A landscape with many valleys, sampled at points; each row gives a point and its height.
From any point a ball rolls to the lowest of the 3 points nearest to it. It stops when none of these is lower. Distance is the straight distance between rows; heights are no part of it.
z549: [ -7,  15,  -5, -19,   2,  -4,  -6,  -1, -10,   9,  -8, -10,  21,  -3, -16,
  -9, -29,  19,  -6,   2,  11]  height 333
z690: [ -1,   8, -12, -16,   1, -16,   8,  13, -13,  -3,  -5,   6,   5,  -3,  -6,
   2, -10,  -7,   3,   1,   1]  height 282
z850: [ -5,   1,   7,   1,  12,  -4, -13,  -6,   1, -14,   5, -13,  11,   8,   6,
  -6,  26,  -1,  -2,   6,  12]  height 438
z126: [ 12,  -9,   8,  10,   1,  23,  12,  12,  12,   7,   6,  17, -23,   2,  13,
  -6,   8,  -9,  -1,   8, -14]  height 442
z882: [ 2, -8,  4,  7,  9, 25, -2, -8, 11, 15, 12, -8, -6,  5,  0, -7, 24,  6,
 -6, 14,  7]  height 176
z605: [-20,  18,  -1, -17,  14,  11,  13,  -4,   7,  -3,  -7,   5,   4,  -2, -17,
  -1,  -2,   0,  -3,  -2,  -6]  height 493
z955: [ -3,  -4,  -3,  11,   8,   4,   4, -10,   9,   8,   2,  -6,  -1,   8,   5,
  -9,  18,   1, -10,  -3,   3]  height 208
z746: [ 15, -14,   4,  -8,  20,  36,   3,   2,  21,  14,  15,   3, -25,  -7,   3,
   5,  10,  -3,   1,  21, -19]  height 376
z612: [ 14, -22,   3,  -1,  11,  33,  -2,  12,  14,  11,   9,  10, -31,  10,  10,
   0,   9, -15,   5,  14, -17]  height 379
z461: [ 13, -29,   1,  16, -10, -16, -10,  -5, -10, -10,   9,   8,  -7,   0,  25,
  -6,  15, -15,  30,  -2,  10]  height 278
z915: [-10,   5,  -7,   5, -34, -24,  -7,  -5, -11, -13,   4,  -3,  12, -23,   8,
  -2, -26,  13,  12,  -5,   0]  height 359
z117: [ 20, -19,  -3,   9,  14,  18,   7,  13,   8,   3,   4,  13, -35,  -3,  16,
   3,  24, -13,   2,  10, -19]  height 483
z535: [ -6,  23,   1, -25,  10,   6,   4,  -7,   2,   0, -16,  -2,   8,   0, -17,
   4, -11,  10,   2,   3,   0]  height 344
z539: [ -6,  11,   3,  -8, -11, -12, -11, -11, -14,   6,  -5, -11,  21,   4, -14,
  -4, -34,  17,  -7,  -9,  11]  height 318
z739: [ -2,   1,   1,   5,  14,  15,  22, -11,   2,  15,  15,   1, -16,   8,  -5,
  10,  15,   9, -24,  11,  12]  height 148
z158: [  3,  20,   2, -30,   5,   2,   3,   4,  -6,   5, -13, -15,  24,  -5, -10,
 -10, -25,  16,  -5,  12,   5]  height 362
z846: [  6,  -8,  10,  18,  -3, -21, -32,  11, -14,  -9,  -1,   2,   0,   2, -14,
   4,  12, -11,  12,  -3,  12]  height 322
z996: [-16,  16,  -3, -29,   0,   9,  10,   0,   6,   6, -14, -16,  18,  -6, -14,
  -2, -16,  18, -11,   6,   3]  height 394
z368: [ -3,   2,   6,   5,   5,  15,  13,  -9,   7,  19,   6,  -2,  -4,   1,   5,
  -3,  12,   4, -19,  -2,   6]  height 200
z977: [  3,   2,   9,  23, -19, -30, -36,  21,  -8,  -8,  -5,   7,   4,   1,   0,
   1,  -5,  -5,   2, -16,  -2]  height 389
z469: [  8, -29,  -4,  17,  -6,   0,  -8,   0,   3, -11,   5,  10, -13,   8,  37,
   0,  21, -18,  15,  -1,   2]  height 358
z803: [ -7,   5,   8,   6,  15,  17,  33, -11,   3,  13,   8,   9, -14,   9,  -6,
  18,  16,   8, -13,   7,   3]  height 213
z578: [ -9,  16,  -5, -28,   6,  -2,  12,  -3,   0,   9, -17, -15,  20,  -3, -11,
  -4, -22,  14, -16,  14,   8]  height 380
z586: [  0,  -7,   4,  14,  11,  18,   7, -13,  11,  16,   6,  -8,  -9,  -1,   4,
  -2,  21,   7, -22,   3,  10]  height 190
z157: [-14,  22,   3, -19,   8,  11,  15,  -3,  17,  -1, -15,  -5,  13,  -5, -13,
  -4,  -2,   5,  -3,   4,  -5]  height 455
z669: [-10,  17,  -1, -24,   8,   3,  22, -11,  -4,  10, -12, -15,  21,  -9,  -7,
  -7, -37,  14, -18,   3,  14]  height 396
z196: [-17,  22,  -3, -10,  17,   1,  22,  -6,   8,  -8,  -3,   5,   4,   3,  -9,
   5,   3,   0,  -6,  -4,  -7]  height 520
z360: [ -6,  -6,  -2,  12, -26, -24, -33,   6,  -5, -13,   0,  -6,  13, -23,   1,
  -9, -16,   7,  15, -20,  -2]  height 410
z971: [ -8,  -3, -10,  -5, -14, -21,   3,   0, -16,  -2,   4,   5,   8, -11,  -7,
  -1, -15,   2,   5,  -8,   3]  height 220
z253: [-14,   9,   4,   4,  10,   3,  13, -11,   5,   7,   5,   0,  -1,   4,  -1,
  -1,  13,   1, -22,  -5,   9]  height 210
z25: [ -1,  -8,   7,  10,   5, -18, -30,   4,  -8,   3,  -2,   2,   4, -11,  -6,
  -1,  -1,  -3,  11,  -3,   3]  height 399
z777: [ 17, -11,   7,  24, -21, -17, -29,  20, -12,  -4,  -4,   9,  -6,   8,   2,
  15,  11, -11,   8,  -8,  17]  height 303
z23: [-25,  21,   5,  -4,  23,  16,  16,  -6,  10,   0,  -7,  -2,   0,   5, -19,
   9,   1,   3, -10,  -1, -12]  height 541
z958: [-17,  16,   1, -27,   8,  -3,  14, -11,  -1,   3,  -9, -10,  19,  -7, -14,
   0, -35,  19, -24,  11,  13]  height 390
z748: [ 15, -28,   1,  17, -18, -14, -19,  20, -18, -11,   6,   7,  -7,   9,  10,
   6,  18, -10,  22,  -5,  24]  height 264
z7: [  7,  -3,   9,  -1,   6,  31,  -5,  -4,   6,   5,  13,   6, -11,   9,   0,
 -14,  21,  -2,   2,  17,  -9]  height 294
z453: [-13,  22,   0,   1, -20, -11, -10, -14, -11,  -1,  -7, -19,  21,   7, -17,
 -12, -42,  11,   3, -15,   4]  height 327
z430: [ 12,  -5,  12,   7,   9, -14, -24,   3, -14,  -3,  -4,   3,   4,   2,  -8,
   7,   8,  -5,   8, -10,  13]  height 331
z807: [  4,  -9,   1,   4,   1, -25, -17,   2,  -8,   4,   0,   3,   7, -14,  -2,
  -4,  -3,  -2,   9, -10,   9]  height 292
z565: [ -1,  -7,  -8,  -3,   0, -20,  -7,   1, -19,   4,   4,  10,   4, -16,  -4,
   3,  -5,   0,   8, -11,  10]  height 118
z384: [ 15, -23,  -4, -18,  17,  26,  14, -15,  23,  18,   6,  -9, -19,  -3,  -2,
   9,  23,   8,  -7,  21, -30]  height 430
z227: [ 11, -16,   3,  13,  -9,   7,   2,   8,   0, -11,   9,  17,  -6,  19,  23,
  -5,  12, -17,   5,  -5, -15]  height 158
z765: [ -6,  26,   2, -10, -13, -12, -11,  -7, -13,   7,  -7,  -7,  19,   7, -24,
 -10, -32,  16,   0, -10,   3]  height 293
z577: [ -1,   9,  -9,  -2, -22, -21,   2,  10, -17,   5,  -3,  13,  14,  -6, -11,
   1, -18,   6,   5,   0,   0]  height 245
z272: [ 11, -10,   3,   6,  11,  31,   4,  10,  16,   8,   9,  18, -21,   8,  10,
  -5,  15, -11,   2,   6, -16]  height 418
z659: [ -7,   3,   6,  13,  17,  16,  26, -15,   7,  18,   7,   7, -16,  -1,  -6,
   7,   7,   7, -26,   0,   7]  height 191
z966: [  1,  21,  -6, -25,  -1,   0,  -4,   8, -13,  -1, -14,  -6,  17,   4, -15,
  -7, -19,   7,   6,   7,   2]  height 289
z491: [  7,  -7,   0,   6,  11,  23,  20, -12,   5,  19,  12,  -7, -20,   4,   1,
   4,  11,  13, -13,  19,   4]  height 80
z635: [ 10,  -3,   5,   8,  -3, -16, -27,  11,  -6,  -6,   0,   0,  -1,  15,  -3,
   0,  10, -13,  16,  -7,  11]  height 290
z182: [  5, -11,   7,   4,  13,  26,  10,  -5,   8,  25,   9, -11, -18,   4,  -2,
  -1,  22,  13,  -2,  21,  -4]  height 140
z920: [ -8,  -8,  -4,  14,  -3, -24, -17,   0, -18,   8,   0,   9,  11, -19,  -6,
  -7, -10,   4,   4, -12,   1]  height 398
z999: [  1,  11,   7,   4, -41, -31,  -5,   9, -12, -18,  -2, -21,  10,  -7,   7,
   0, -27,  15,  13, -14,  18]  height 329
z861: [ -8,  10, -12,   5, -26, -21,  -7,   3, -18,  -4,   6,   9,  15, -12,  -1,
   1, -29,   0,   6,  -3,  -1]  height 276
z590: [  1,  15,  -6, -22,   2,  -1,   9,   8,  -1,  -5,  -2,   8,   9,  -4, -15,
   5,  -7,   0,   2,  -2,   1]  height 302
z786: [-26,  14,   2,  -7,  14,  22,  23,  -2,  19,  11, -16,  -5,  12,  -4, -24,
   6,  -2,  12, -11,   7, -25]  height 634
z489: [-11,  -2, -16,  11, -25, -26, -14,   0,  -5,  -6,  -3,  -5,   5, -21,   2,
  -5, -17,   7,   8,  -6,   1]  height 330
z359: [  9, -27,  -2,  20, -18, -11, -13,  11, -19, -14,   5,   6,  -2,   5,  17,
   5,  25, -12,  20,   3,  17]  height 260
z258: [  9, -22,  -7,  22,   6,  -4,  -6,   0,   8,  -2,  13,   6, -21,  -1,  37,
 -15,  25, -16,   5,  -3,  -8]  height 342
z156: [ 10,  -6,   4,   2,   5,  -5, -17,  13,  -6,  -9,  -4,   4,  -2,  12,   1,
   5,  17, -13,   6,  -9,   8]  height 262
z174: [ -6,  -2,  -9,  13, -34, -29, -19,   0,  -3, -14,  -3, -11,  14, -29,  -2,
  -6, -18,  13,  14, -12,   4]  height 354
z942: [ -5,  -2,   4,   2,  13,   0,   5, -10,   6,   2,   2,   3,   9,   1,   0,
   5,  13,  -1, -18, -10,  18]  height 224
z269: [-16,  23,  -3, -27,   7,  -2,  22, -17,   1,  12,  -7, -18,  16,  -8, -17,
   6, -30,  14, -27,  10,   7]  height 393
z506: [ -4,  -3,   7,  10, -11, -22, -43,  -1,  -5, -10,  -7,  -3,   6, -14,   1,
  -4, -12,  -3,  10, -16,  -2]  height 424
z836: [ 10, -29,   6,  12,   1, -15, -26,  -6,  -3, -11,  10,   4, -18,  -6,  29,
  -6,  22, -27,  29,   4,  -1]  height 285
z583: [ 11, -19,  -7,  -6,  18,  23,  22, -11,  13,  18,   6, -14, -20,  -1,   0,
   4,  18,  12,  -6,  24, -17]  height 445
z140: [ 13, -20,   0,  15,   9,  25,  10,  13,   8,   7,   8,  21, -31,   7,  21,
   7,  12, -12,  -1,   8, -18]  height 467
z834: [-11,   9,  -3, -15,  10,  -7,  13,   0,   3, -11,  -4,   7,   5,  -6,  -2,
  12,  -7,  -9,   2,  -3,  -1]  height 343
z244: [ -2,  20,  -8, -18,  -4,  -7,  -2,  16, -11,  -2,  -9,   3,  15,   1, -13,
   2, -16,   2,   5,   4,  -6]  height 273
z240: [  4, -15, -10,  19,   0,  12,   3,  10,  10,   2,   5,  21, -21,   3,  24,
 -10,  19, -17,   1,  -1, -10]  height 485
z889: [ -2,   8,  -7, -10,  -5, -15,   5,  17, -20,   3,   1,   9,   7,  -9,  -9,
   7, -13,  -3,   3,  -3,   1]  height 268
z614: [ -3,  28,  -4,  -1, -25, -16, -19,  -5, -11, -12,  -8, -11,  17,  11, -16,
   3, -36,  12,   6,  -8,   0]  height 413
z309: [-14,  17,  -6, -23,   5,  11,  16, -14,  12,   9, -12, -12,  20,  -8, -18,
   5,  -9,   9, -10,  11,  -4]  height 415
z114: [-14,  16,   1, -23,   0,   5,  19, -16, -11,  12,  -2, -10,  17,  -9, -21,
   4, -38,  14, -24,   4,  15]  height 401
z909: [ -1,  -7,   9,  18,  -2, -32, -28,  -2,  -9,   4,  -8,   1,  14, -11,  -8,
  -2,  -9,   1,  13, -11,   6]  height 463
z885: [  3,  18,  -9, -11, -13, -15,  -6,  11, -16,  -4,   0,   6,  11,  -2, -18,
  -4, -25,  10,   6,   3,  -6]  height 263
z893: [  3, -15,  -5,  14,  -9,   6,   9,   4,   2, -14,   7,  11,  -4,  14,  22,
  -5,  14, -14,   6,  -1,  -9]  height 308
z427: [  1,  12,  -6,   5, -42, -24,   3,   6, -10, -20,  -6, -17,   9,  -6,   2,
   5, -32,  13,   6,  -3,   2]  height 340
z254: [-12,  13,   2, -23,  15,  10,  24,  -7,   6,   4, -26, -12,  14, -11, -13,
   1, -14,  15, -21,  15,   5]  height 462
z81: [-12,  -3,  -9,  -7,  11, -15,   9,  -2,   2,  -4,  -3,   0,   6, -10,   1,
   7,   1,  -6, -11, -12,  12]  height 246
z769: [ 11, -17,   1,   0,  -9,  -5, -15,  15,  -4, -13,   8,   4,  -7,  20,   6,
   1,  19, -16,  14,  -2,  10]  height 227
z683: [-15,  15,   8,  11,  21,  11,  22,  -8,  11,   6,   4,  -1,  -3,   6, -15,
   9,   8,   1, -12,  -1,   1]  height 284
z374: [ -4,  21,  -1, -20,   2,   6,  13,  12,   0,  -5,  -8,   4,  12,  -8,  -7,
   2,  -8,   0,   2,   6,  -1]  height 320
z466: [  2,  -4,   5,  -2,  11,  -7,  -7,  -3,  -3,   0,   5,  -3,   9,  -5,   3,
  -5,  19,  -3,  -3, -13,   9]  height 408
z839: [ 13, -20,  -2,  18,  15,  19,   6,  14,   9,  10,   8,  19, -31,   8,  20,
   1,  12, -14,  -1,  -2, -13]  height 477
z697: [ -9,  -7,  -3,  17, -16, -26, -23,   5, -10,  -4,  -2,  -4,  10, -18,   2,
  -1, -13,   5,  11, -14,   3]  height 377
z100: [ 13, -18,   6, -15,  19,  26,   5,  -3,  15,  13,   6,  -5, -22,  -1,  -1,
   3,  21,  10,   0,  25, -18]  height 412
z825: [  8, -22,   0,  -8,  33,  30,   9, -15,  32,   5,   8,   6, -30,   8,   4,
  13,  22,  -1,  -7,  15, -37]  height 453
z802: [  2,  -4,   7,   2,  -4,  11,  -8,   5,   7, -17,   2,   2,  -1,  19,   8,
  -9,  21, -10,   7,  -3,   4]  height 406
z462: [  3,  25,   0,   8, -40, -23,  -8,   6,  -9, -17, -11, -18,  10,   2,  -9,
   7, -35,  17,   1, -16,   9]  height 288
z704: [  8, -11,  -1,   5,  -7,   0,  -5,   5,  -9, -12,   4,   7,  -3,  17,  18,
  -3,  17, -22,  14,   3,   8]  height 172
z373: [  4,  15,  -7,   4, -25, -18,   0,   7, -12,  -7,  -3,   6,  14,  -1, -18,
  -2, -27,   6,   4,  -6,  -1]  height 253
z397: [ 18, -18,  -4,   2,  22,  15,   8,   9,  12,   5,   7,   8, -40,  -2,  16,
  14,  11, -13,   2,  10, -11]  height 496
z260: [-18,  27,  -3, -28,  11,  -4,  25, -17,  -7,   8,  -3,  -9,   7,  -1, -19,
   8, -42,  17, -27,   0,  17]  height 400
z378: [  6,  22,  12,   3, -36, -20, -10,   5, -15, -19,  -9, -23,  12,  -7,  -5,
   4, -38,  18,   7, -18,  24]  height 151
z913: [ -4,  15, -14,  12, -28, -23,  -2,  10, -16,  -4,  -3,   0,  13,  -1,  -4,
   2, -29,  11,   2,  -1,  -5]  height 265
z142: [-16,  24,   1,   0,  16,  11,  24,  -1,  12,  -1,  -3,   0,   1,  -7, -16,
  10,   3,   0,  -4,  -2,  -7]  height 549
z215: [ -7,  12,   3,   7,  14,   4,  26,  -7,   8,   3,   5,   9,  -3,   7,  -8,
  10,   9,   1, -18,  -7,   2]  height 237
z475: [ 17, -24,  -5,  17,  12,  13,  -2,   7,   9,  11,  12,  21, -35,   2,  33,
  -2,  22, -12,   0,   1,  -8]  height 486
z58: [ -6,  23,  -3, -23,   9,  12,   7,  12,  10,  -6,  -6,   0,  13,   1, -10,
   5,  -4,   3,   0,  -2,  -3]  height 339
z945: [ 12, -24,   6, -11,  29,  29,   4,  -7,  25,   8,   8,   1, -29,   0,  -1,
   9,  17,   1,   0,  19, -32]  height 437
z75: [  3, -23, -10,  18,  -7,   5,   0,   6,   4,  -2,   6,  11, -10,   5,  27,
   0,  18, -19,   7,  -5,  -6]  height 423
z604: [ -2,   6,  -7,   0,  -9, -17,   5,   3, -16,  -1,   2,   7,   9, -11,  -9,
   9, -12,   0,   1,   1,   2]  height 249
z676: [ -7,  -4, -11,  16, -27, -27, -17,   3,  -5,  -9,  -9,   4,   9, -31,   6,
  -5, -16,   4,  11,  -8,   2]  height 355
z213: [  4,   0,   1,   4, -41, -26, -10,   2, -14, -20,  -3, -17,  13, -18,   2,
   0, -21,  11,   8, -13,  18]  height 391
z291: [ -7,  16,  -2, -18,   2,  -4,  18,   5,  -1,  -7,  -4,   9,   4,  -8,  -7,
   3, -10,  -2,  -3,  -8,   5]  height 323
z580: [-10,   5,  -4,   1,  26,   2,  20,  -3,   8,  -7,   4,  10,  -5,  -4,   1,
  16,   0,   0, -13, -14,  -3]  height 256
z695: [  3, -12,   2,  15,  -5,  13,   3,   8,   7,  -7,  10,  18, -11,  16,  18,
  -1,  21, -16,   6,   0,  -5]  height 295
z598: [-24,  17,   5,  -6,  12,  22,  17,  -5,  12,  16,  -2,  -5,   2,  -7, -24,
   9,   0,  17,  -4,  -6, -16]  height 603
z168: [  0, -11,   1,  -9,   9, -17,  -5,  -1,  -8,   1,   0,  -5,  10,  -7,   3,
  -3,   0,  -6,  -3,  -7,  20]  height 345
z726: [ 11,  -5,  15,  -3,   6, -12, -15,  -2,  -1,  -3,  -5,  -5,   4,   4,  -4,
  -9,  15,  -3,   3,  -7,  14]  height 384
z189: [ 10, -14,   0,  10,  -8,   3,  -1,   4,   1, -10,   6,  15,  -6,  21,  14,
  -4,  20, -22,   8,  -3,  -1]  height 277
z110: [ 20, -21,  -7,  26,  -3,  -8, -27,  -4,   6,  -3,   4,   6, -16,   6,  31,
 -16,  26, -23,  20,  -3,  -9]  height 324
z125: [ 14, -20,  -3,  20,   8,  14,   4,   6,   5,   1,   7,  21, -20,   0,  17,
  -2,  16, -19, -11,   1,  -9]  height 491
z756: [  5,  21, -10,   5, -38, -23,  -7,   5, -13, -14,  -7,  -8,  14,   1,   1,
   9, -27,  10,  -1,  -2,  10]  height 328
z749: [ -1,  22,  -1,  -4,  -3,  -9, -10,  -4, -11,  12,  -5,  -8,  17,   4, -15,
 -10, -30,  16,  -3,  -1,   2]  height 309
z354: [  0,  28,  10,   9, -23, -25, -10,   2, -12, -19, -16, -24,  14,   3, -12,
   4, -40,  12,  17, -17,  20]  height 317
z728: [ 11, -26,  -4,  17,   2, -11, -20,  -3,   2,  -3,   9,   4, -16,  -4,  36,
 -15,  26, -18,  16,   2,  -8]  height 306
z608: [ 18, -20,   2,  -3,  26,  19,   5,  13,  19,   1,   6,   6, -35,   1,   8,
  13,  11,  -7,   3,  11, -33]  height 512
z390: [  7,  -8,  15,  -5,   4,   1, -13,   0,   3,  -5,   5,  -6,   7,  19,   2,
  -5,  14,  -9,  -3,  -8,  10]  height 417
z772: [ -4,  22,  -6, -29,   4,   0,   3,  12,  -6,   0,  -8,  -2,  14,  -1, -16,
  -6, -15,   8,   9,   3,  -2]  height 291
z74: [ 14, -25,  -4,  17,   2,  -7, -21, -10,   3, -11,  10,   2, -11,   1,  41,
 -12,  29, -28,  17,  -6,   5]  height 304
z133: [ -5,  25,   2, -29,   2,   7,   8,   6,  -2,   4, -15,  -4,   9,   1, -19,
  -2, -15,   6,   0,   7,  -9]  height 315
z405: [  6,  -2,   7,  23, -14, -26, -36,  14, -16, -12,  -4,   6,   1,   6,  -8,
   9,   6, -10,   8,  -7,   8]  height 350
z177: [ 14, -23,  -1,  26,   8,   3,  -4,  -1,   9,   4,   6,  15, -15,   4,  42,
 -13,  25, -13,   3,  -7,  -6]  height 378
z184: [-12,  16,   1,  -9,  -7,  -9,  -6, -17, -11,  14,  -7, -12,  25,  -1, -14,
 -12, -38,  23, -10,  -8,  11]  height 341
z193: [ -9,  24,   3,   2, -18, -14, -12,  -2,  -6,  -8, -12, -22,  19,   4, -13,
  -3, -40,  16,  11, -18,   5]  height 374
z983: [  6,  -7,   6,   9,   1,  24,  -6,   0,  11,   2,  15,   1, -10,   8,   0,
 -11,  18, -12,  -1,   5,  -8]  height 316
z417: [ 11, -18,   7,  -7,  31,  17,   1,  -6,  28,   3,   6,   2, -31,   4,  11,
  15,  23,  -7,  -3,  16, -29]  height 456
z399: [  1,  -3,   6,   8,   3,  17,   8, -15,   7,  10,  -2,  -5,  -1,   8,   4,
 -10,  18,   3, -13,   2,   3]  height 201
z529: [  0,  23,  -6, -14, -15, -10,  -7,   3, -14,   3,  -3,  -5,  13,   7, -15,
  -9, -27,  11,   7,  -2,  -3]  height 272
z22: [-10,  24,   2, -26,   6,  18,  16,   1,  14,   7, -14, -14,  16,  -4, -14,
  -5, -13,  11, -10,   5,  -2]  height 419
z929: [  6, -11,   8,   3, -11,  12,   0,   1,  -2, -11,   4,  10,  -6,  20,  -2,
   2,  18, -26,  10,  -2,  -7]  height 366
z717: [ 15, -23,  -3,  -6,  27,  27,   4, -12,  26,  11,   7,  -2, -29,   3,   0,
  12,  23,   0,   2,  17, -39]  height 449
z533: [  5, -17,   4,   6, -16,  -3,  -3,   8,  -5, -16,  -1,  -1,  -5,  14,  14,
   6,  22, -15,  13,   1,   5]  height 234
z496: [-22,  19,  -6, -19,   8,  14,  20, -10,  12,  11, -16, -14,  21,   0, -18,
   3,   0,  15, -18,  11,  -8]  height 435
z217: [ -6,  -1,   2,  -1,  13, -10,  14,  -9,   4,  -5,   3,  -3,  -1,  -3,  10,
   2,  11,  -7, -18, -10,  11]  height 194
z616: [-11,  16,   9,   5,  27,  23,  28, -12,   1,  10,   6,   1, -10,   4, -18,
  20,   5,   5, -13,   1,  -9]  height 353
z392: [-11,   5,  -1,  -6,  11,  -2,  21,  -9,   1,  -2,   3,   8,   7,  -4,   8,
   6,   4,  -3, -13, -11,   8]  height 225
z795: [ 16, -23,  -1,   9, -12, -16, -12,  12, -10, -10,   2,   4,  -9,   5,  14,
  -2,  20, -13,  15,  -4,  16]  height 250
z115: [-24,  14,   7,  -6,  19,  14,  19,  -4,   4,   9,   2,   5,   1,   1, -21,
   8,   4,   9,  -9,   1, -16]  height 573
z130: [ -5,  -2,  -5, -11,   4, -23,   8,   0, -12,   0,  -4,   6,   6,  -9,   1,
   0,  -3,   1,   0,  -8,   6]  height 247
z310: [ 12,  -9,   5,   4,  -8,  18,  -1,   3,   4, -13,   7,  12,  -8,  18,  17,
  -6,  24, -20,  10,   4,  -8]  height 356
z833: [ 13, -21,  -9,  23,  15,  -6, -27,  -4,   5,   6,   9,   6, -13,   0,  40,
 -17,  26, -20,   5,  -6,  -7]  height 335
z239: [  2,  -2,   3,   3,   5,  11, -10, -10,   9,   4,   1,   1,   9,  12,   1,
 -10,  28,   1, -12,   9,   5]  height 215
z179: [  0,  -2,   6,   1,  16,  21,  35,  -9,  -1,  11,  11,  -3, -25,  18,  -9,
  13,   5,   4, -15,  13,   8]  height 230
z763: [-16,  19,  -6, -20,   1,  15,  22,  -7,   8,  11, -18, -12,  23,  -9, -18,
   1, -11,  13, -33,  18,  -5]  height 452
z307: [ -6,  -8,  -1,  -4,  15,  -9,  -3, -13,   6,  -2,   1,  -4,   7,   2,  16,
   1,  11,  -5,  -1,  -9,  17]  height 436
z132: [  9, -10,   5,   0,   9,  34,   2,   4,   7,   6,  12,   3, -16,   7,   2,
  -6,  18,   1,   9,  18,  -9]  height 257
z838: [  2,  -5,  12,   0,  -7,  21, -13,   1,   5, -13,  -1,   1,   0,  24,   3,
  -8,  19, -10,   1,   6, -10]  height 428
z658: [  5, -30,  -1,  18, -15, -10,  -5,   6,  -6, -14,   0,   5,  -4,   8,  23,
  -3,  17, -14,  21,  -3,  12]  height 266
z667: [ -6,  -1, -16,  13, -18, -24,  -5,   6, -12,  -5,  -1,  10,  11, -19,  -5,
  -1, -16,  -3,   3, -10,  -5]  height 297
z594: [ -6,  12,   5, -23,   3,  -4,  12, -11, -14,  13,  -8, -10,  19,  -5,  -7,
  -5, -39,  16, -15,   1,  21]  height 411
z206: [ 9, -6, -1,  0,  5, 35,  8, -8,  9, 16, 13, -9, -9,  1, -5, -8, 19,  7,
 -4, 19, -4]  height 188
z564: [ 17, -18,   9,   4,  16,  33,  -4,   5,  16,   7,   9,   6, -22,   4,   2,
   0,  15,  -2,   7,  19, -19]  height 321
z622: [  0,   2, -11,   4, -40, -27, -19,   5,  -7, -19,  -8, -12,  13, -24,   7,
  -6, -23,  12,  11,  -9,  10]  height 368

Call two points neighbours if one is among the 3 nearest of the other. Go from one point of each pair to the other, from neighbour to neighbour, staying as low as possible. Name the highest point that can't be avoided.
z491, z217 -> z942
z565, z378 -> z756
z217, z565 -> z130
z227, z795 -> z189

For each start below, name the point where the ball stops.
z215 -> z491
z955 -> z491
z399 -> z491
z850 -> z491
z846 -> z704
z726 -> z704
